Each row is a point on a tangle of strands that fork, close into loops and nearly touch. The rows are in no order.
Points whose rows are less than 76.7 apart are linked; no others are. Some points are linked to none.
pumuk: [  8   3 -21   7  16 -28   8 -34 -32  -8 -10  15  19   5  45  32  -6  36
 -21  -6 -12 -12  16]
bopa: [ -9  -9 -13 -20   9 -25   7 -11 -26   1  19  -3  -4   3  11   2 -20  30
 -25  20  17 -37 -27]
pinan: [ 22  10 -15  34  15   7   0   9  22 -29 -15 -19  25  13  -9 -28  19  15
  38 -15   4  14   1]
fak: [-10 -16   5   6  18  10  -1 -15   9   9  -8   9  14 -19  14   0   6  -1
 -47   6   1  10 -33]
soror: [  9   5  -4 -12   7 -18  16 -36 -24  39   9   9  34   8  65  25  -3  29
 -27  10 -19  -6  31]
Fesi: [ 14  10 -16  10  20  -1  24 -12 -12  24 -32   1  34 -26  -8  -1 -15  10
 -20  26 -13 -14 -29]
gabil: [ 34 -17 -14  11  26   6  -1  12  14 -29 -20 -19   0  27  -9 -16  -3  -5
  25 -28  13  29  24]
Gagat: [ 23  19  -6  18  10  44  19 -17   3   1  -4   9  38   0  18  -4   5  39
  20   2 -24  21  31]
Kog: [-33   7   8  28  -7  10  -9  11  41  13   9  -2 -11 -16 -15  -5  22   4
  -1  22  28  28 -12]
Laz: [  5   9 -37 -22   8 -31 -13   8 -49 -20 -25 -17 -20  20  36  28 -35 -10
 -15 -18  -9 -11  43]
biz: [-19  20   3   8  13  30   2 -27  -4  -1   2  -7  37  -6  -5   9 -32  -2
   6   5   5 -17  30]
mige: [-14 -11  -9 -18  -8  34 -15   5   5 -16  29   0 -32  21  -9  -9  -1 -18
   7 -12  -2  28 -16]
fif: [  1  15  22   7  -3  -1 -13   6  24 -16  35   2 -26   0 -21  -4  30 -28
  28   0  23  28  28]
Valuv: [  6 -13  42   3 -53 -24  -3  50  25  16   5   9  -6 -23 -17 -18  14  -2
  11  -5 -13  48   0]
gak: [ 12  18  26  27   5  12 -16  34  44   8  22 -15  17 -18  -4 -16  19  10
  22 -41  10   6 -23]
lem: [  2  13  28 -14  -5  43 -12  -9  15  24   7   7  23 -22 -14 -21  15 -21
  -4  21  -3  -3 -19]
Dimen: [ 14 -35  -1 -23   3   6  18   7  -9  -8 -18  10 -22   6 -41   1 -17 -36
  12 -13  -3   8  -3]
gamik: [  4  34  11  27  12  -4  16  49  44 -27 -20  -3  24 -25 -24 -23   0   7
  18 -26   4   5   8]
Rifi: [ 11  22  12  17   7 -29  -4  69  47 -16 -10 -10  -1 -18 -14 -45  18  -5
  28 -45  -1  11 -12]
favap: [ -1  10   5  -8  11  24  -1 -28 -14  59  -7 -12  35  -3  22  19 -11  45
  -9  14   4 -20  22]
fub: [ 18   7 -20  -1   3  19  36 -16 -18   4 -17   7  47  -4   5  -8 -13  44
  -5  18 -33  -6  25]
nakit: [ -2  34  -3  -3 -18  31 -20 -27 -12 -16   4  22  -4  -8  10  15   7   0
  31  -2   9 -27  -9]
Voni: [ -6 -12  10  -2  12  16 -10 -24   8 -15 -15   7  -7   2 -29   1 -15 -20
  21 -23  -9   9  -2]
Duvak: [ -7  -4  10 -20 -26  17 -19  15  31  34   2   8  44 -41 -17 -11  23 -22
 -28   6   4  15 -25]
Pozes: [-25   1  -5  19  -5  12  22   8  24   0 -13   5 -16 -22 -22 -30  -2  -1
 -16   9 -21  19 -34]
Remig: [-18 -12  -6  11   7 -30  12   0   8  23  12 -15  26  -6   5 -23 -13  -8
 -37  25 -23 -26 -33]
vib: [-12   3  15  18 -31  11   4  14  30  -7  13   4 -25  -3  -3 -17  45 -22
  30  12  20  28 -11]
vok: [  0  24   8  15  -2 -36  22 -27 -29  40   6 -14  17  20  65  16 -10  15
 -46  26 -16 -33  23]
sodeb: [ -5 -14   0   9   7 -18  -6 -15 -26 -17  -7  -1  -1  14  20  48   2   7
 -19 -14  21 -13 -24]
Pafeb: [ 27   0 -16  13  23  -3  34 -25 -23  28 -13   2  58 -10  25   0  -8  21
 -22  12 -33  -8   4]
pufim: [  9 -42 -20 -25  36 -19 -11   7 -15 -15   2 -18 -29  28  -6  -6  -7 -24
 -26   1   8   3  17]
rudad: [  5  -7 -21   3  -2 -43   3 -13 -53 -24  -5  -3 -13  24  24  48 -19  -9
 -13  -9   6 -19  11]
kunoz: [ -8  44   0   5  -1  52 -25 -20 -21  15  -7   1   4   1  32  17  11   1
   0   8   5 -31   4]
dipag: [  1  -2   4   6  24  10 -11 -22  -8 -15  -2   7  11  -1  24  18  12  13
 -10  12  11  -1 -12]
Pavi: [ -8 -57   6 -34 -21 -10 -16  -3   0   3  -6   5 -35   9 -37  -7  -3 -21
   1   1   3  21  -3]
Diri: [  6  28   8  -9  37  30   2 -35  -3  53 -31  -8  26  -2  24 -23   1  19
 -22  26 -12   5 -12]
vaz: [-16 -29  10  -5  -6  -9   4  -1  10 -23  -1 -14  34 -33 -35  -9  -4 -18
 -15  -4   4  -7  -3]
luvig: [ 13 -16  17  -4 -34 -28 -30  45  32  18  29 -26 -37  10 -41 -29  41 -16
  34   1 -14  41  14]
ligod: [ -6  -1  -7   4   7 -33  23 -22  -2  29  33  -9  11  -8  22 -12  -6  19
 -44  32  -4 -46 -14]
seg: [ 13 -27   6   5  11 -50  30 -19 -36  -4  24  -7   6  11  23  13 -20  44
 -23 -11 -40 -37   9]
Taf: [ -4 -13   5 -13 -29  -4  -6  28  33 -21   5 -11  -8 -13 -40 -27  21 -28
   7 -21 -10  31   0]
Ret: [  4   1 -23  10  15  -2  18  -9  18   4 -12  11  37 -24 -33  11 -20  24
  -5  -5  -3  10 -23]
Gep: [-15  18 -16 -18 -19  -6  -2  -2 -35  -1 -23  14 -21  -1  23  37 -34 -10
  16  -8  18 -28  11]
vudiv: [  1  -6  17  -2   5  19   3 -14  -6 -15   0 -12  42 -13 -14 -19 -20  10
  -4   8  -7 -18   9]
Tezet: [-10  20   5 -11 -32   9 -18 -14 -23 -17 -16  24  -6  10  37   7  -9 -22
  17   1  14 -45   2]
toze: [ 12 -11  28   0 -38   2   8  37  32   3  17  18 -21 -34 -14 -26  36  -1
  18  10  19  43 -24]
parod: [-12  14 -10   1  -7   9  -7  -8 -19 -36 -28  -7 -29  24   0  22   6  -7
  13  -1  21 -26  43]
zefo: [-25 -22   8  -7 -28  20  -1  21 -13  -6  -2  -4 -12  -4 -20 -10  20   1
   6  12  17  -6 -14]
mul: [  7  35  10  20   9  22   2  17  35  -4  34 -18 -12  -5 -10 -14  14  15
  18 -16 -11  25 -26]
niso: [  8 -32   9   2  16 -18  25 -27 -23  -6   8   3  40   7  28  24  -8  47
 -19 -14 -12 -19   9]
tabez: [-14  -3 -25 -21   4  -9 -29   6 -34 -27   6  10 -52  29  20   8 -11  -7
  -3   0  11 -11  -1]
Nekul: [ -5  23 -16  26   0  17   7 -24  -2 -11  -4  21  13  24  24  14  -5  35
  30   3   0  24  42]
vafo: [-10  31   5  -6  16  45 -10 -33 -18  40 -23   6   9   2  18  -4  -9  22
   2  16  -3 -17   5]
turis: [-27 -31  -3  -8   6 -13  -4  -7 -12 -17  14 -29  11  -3 -23  11  -7 -14
 -26  -2  -1 -16  -2]
gomi: [-27   3   5  21 -10  16  25  -9  -4  12  -4   3  -5  10  12  21  -8 -24
 -11  13  -2 -16 -23]
nul: [ 33  19  14  25   5  18  11   0  21  -6 -15   4  32  -3  -9 -21  -5  40
  32 -17 -19   8  15]
Talo: [-20 -45 -11 -33 -27 -27 -30   0  10   6   2   9 -14   3 -18 -22  18 -12
 -16   7  12  45 -28]
ruman: [ -2   5 -19  -4   7 -18  11 -27 -44  -6  -6  11 -13   6  18  34 -16   8
  -3  14 -23   0  31]
gifog: [ 15  13   2   5   0   4  15  36  32 -17 -24  10  27 -49 -17 -14   3  15
 -22 -20   1  14  -9]
zalil: [ -2  -3 -21 -10   5 -20   8  -6 -24 -23  16   2   2  -6  11   0 -29  18
 -11  23  -8 -23  10]
Gofil: [-16 -13 -31 -16 -12   1   1  10   9 -11  13  -2 -12 -15 -38 -15  -4  -9
  12  19  24  -2  -8]
Bisa: [-10   3  33  -5 -36 -13 -15  61  59  28   2   6   9 -31 -26  -8  22   6
  21 -21   4  26 -15]
tun: [-28 -11 -17 -32 -11 -36 -14  -4 -45   2   9   1 -11  13  19   8 -19   5
   0  11  16 -62 -11]
Zegag: [ 32   8   8 -11  30   3   6   5   1 -25  16 -11 -36  41 -14  13 -18 -27
  31 -19   5  16  39]
Zugak: [  1  -4 -16 -24   5  12  -7  -8   0 -18  14  26 -39  24   9 -14 -17  -4
  11  -5  21  15 -15]
bubol: [ 21 -42 -26 -14  37 -23   4 -14 -32 -18 -21 -20  -5  35   8   5 -17  -1
  -7  -8  17  -7  21]
satu: [  1  24  -6  21  -5 -58   0 -26 -12  13  25   1 -18  33  31  23 -18  20
 -23  -2 -24 -54   3]
bibat: [ -5  -4   3 -18 -25   4 -23  -1 -19 -22 -17  -2 -38  13 -20   5  27 -22
  10  15  14 -10  11]
todez: [ 23   4  -5  -9  19  25 -21  18 -11 -28  -7 -11 -50  37   3  -3  -2 -36
  14 -26  -8   1  46]
bovaz: [ -2  19 -30 -22  18  -2 -30   8 -36 -30 -19   1 -41  35  12   9 -27 -28
   3 -14  -2   4  38]
dun: [  3  24  14  18  12  10  12  32  53  25 -27  24  15 -47  -4 -15   1  -7
 -17  -7   1  30 -30]
divor: [  1 -20  12  -4 -44   3 -22  14   8  23  19 -10 -50  25 -52  -1  32 -18
  48   7 -12  30   5]
lof: [  9 -31 -10  -4  25   3   5  -5  -3 -24 -20  -9  18  22   7  -5  -9   4
   3 -13  -1  20  37]
ladi: [ 17  -8   0  13   6 -76  17 -26 -30 -16  18 -14 -14  47  39  28 -21  21
 -14 -15 -27 -37  18]
tam: [ 34  43  10  20  16  23   5 -15  37   4  -7  14  34 -20   5 -14  10  15
  22   0   8  18 -12]
Kasi: [-29 -39   6   1 -17  12  10  13  -9  15  10  -1 -25   1  -5  16   3 -32
 -15   5  -5   3 -24]
kuves: [  6  19 -23   9   9  13  -6 -12 -11 -36   0  -2 -16  19   6  13   9  13
  27   2  -5   2  41]
napo: [-22 -12   7  -2 -26  -3 -22  46  45  31 -11   4  27 -33 -26 -15  10  -2
  -5   0   6  20 -25]
Dati: [  0   1 -11 -14  12  14  10 -34 -26  31  17   7  52   3  40  26 -39  33
  -4  12  -9   4  30]
Taru: [-14 -38  -6 -13  -7 -35  -2  -6 -16  -9  37  -7   5  -9  -4  12   4 -36
 -45   9   3 -21 -14]
Fegu: [  4 -15 -16 -35  -1  -1 -34   2 -20 -11 -10  18 -71  12 -23  11  28 -27
   5  14   7  13  16]
rup: [ 12 -39  13 -23 -25   2 -20  20   1  14  10  -4 -43  27 -22  -4  16 -27
  34   4  15  29  12]
nas: [ 13  -3  25   5  -7 -30 -17  56  42   5  34 -34 -24  12 -30 -40  33 -16
  31 -27  10  27  -4]
rul: [ 16  13  19   2  13  10  -4 -13  22 -22  14   0  -4  -2 -27  -7  14 -28
  32 -17   3  10   9]
motir: [-39  -4   6  -6 -28 -20  -9 -10 -31  12   9  -6 -29   1  32  34  -3 -14
 -20   6  15 -48  -3]
gulev: [ 12  31   9  26  13  48  14  13   6  22   0  12   5 -16  -5   7  -9   2
 -20  13  -2  12 -20]
Peg: [  8  45  24  17   1  13  -6  45  60  29  -7  12  26 -31   4 -24   6   9
  16 -30   3  11 -33]
Logad: [-25 -17 -13  11  -5   0  22  -5   2 -18  -5   3  -4 -12   9 -21  15  -3
 -33  15 -10   9 -39]
suref: [ -6   0   8   3   6  18   8 -25 -23  49 -12   0   7  -3  13  29   1 -20
 -16  15  19 -24 -25]
fumut: [-16  -7  -4  18  -1 -16  34 -10 -11   0 -10   5 -16  -3 -10  29 -25 -14
 -10  13  13 -17  -2]
turos: [ 15  27  18  19  -8  35  20  29   9  12  15  -2  -5 -27 -27 -10  17  10
  15   9  -5   1 -21]
Res: [ 19  20  10   1  10  14  -9  -8  42 -14 -12  16  34 -25  -8 -37  14   4
  15 -10  -1   4 -36]

A piece is all that can be reached along the links. How many separate loops has the piece of each point below (a circle has one, a figure eight two, a Y none), and how many tips (points with one link)?
nul | loops 0, tips 7
gifog | loops 0, tips 2
Zegag | loops 0, tips 9
divor | loops 0, tips 4
turis | loops 0, tips 2

Name the points in between on the shortest way along the links from the first point to the second, in order.
pufim, bibat | bubol lof gabil pinan nul Gagat Nekul kuves parod
bopa, Diri | zalil ruman pumuk soror Dati favap vafo
luvig, toze | divor rup Pavi Dimen Voni rul fif vib
todez, Remig | bovaz Laz rudad ruman zalil bopa ligod
suref, Fesi | gomi Kasi zefo bibat parod kuves Nekul Gagat fub Pafeb
vok, Logad | soror pumuk ruman rudad sodeb dipag fak
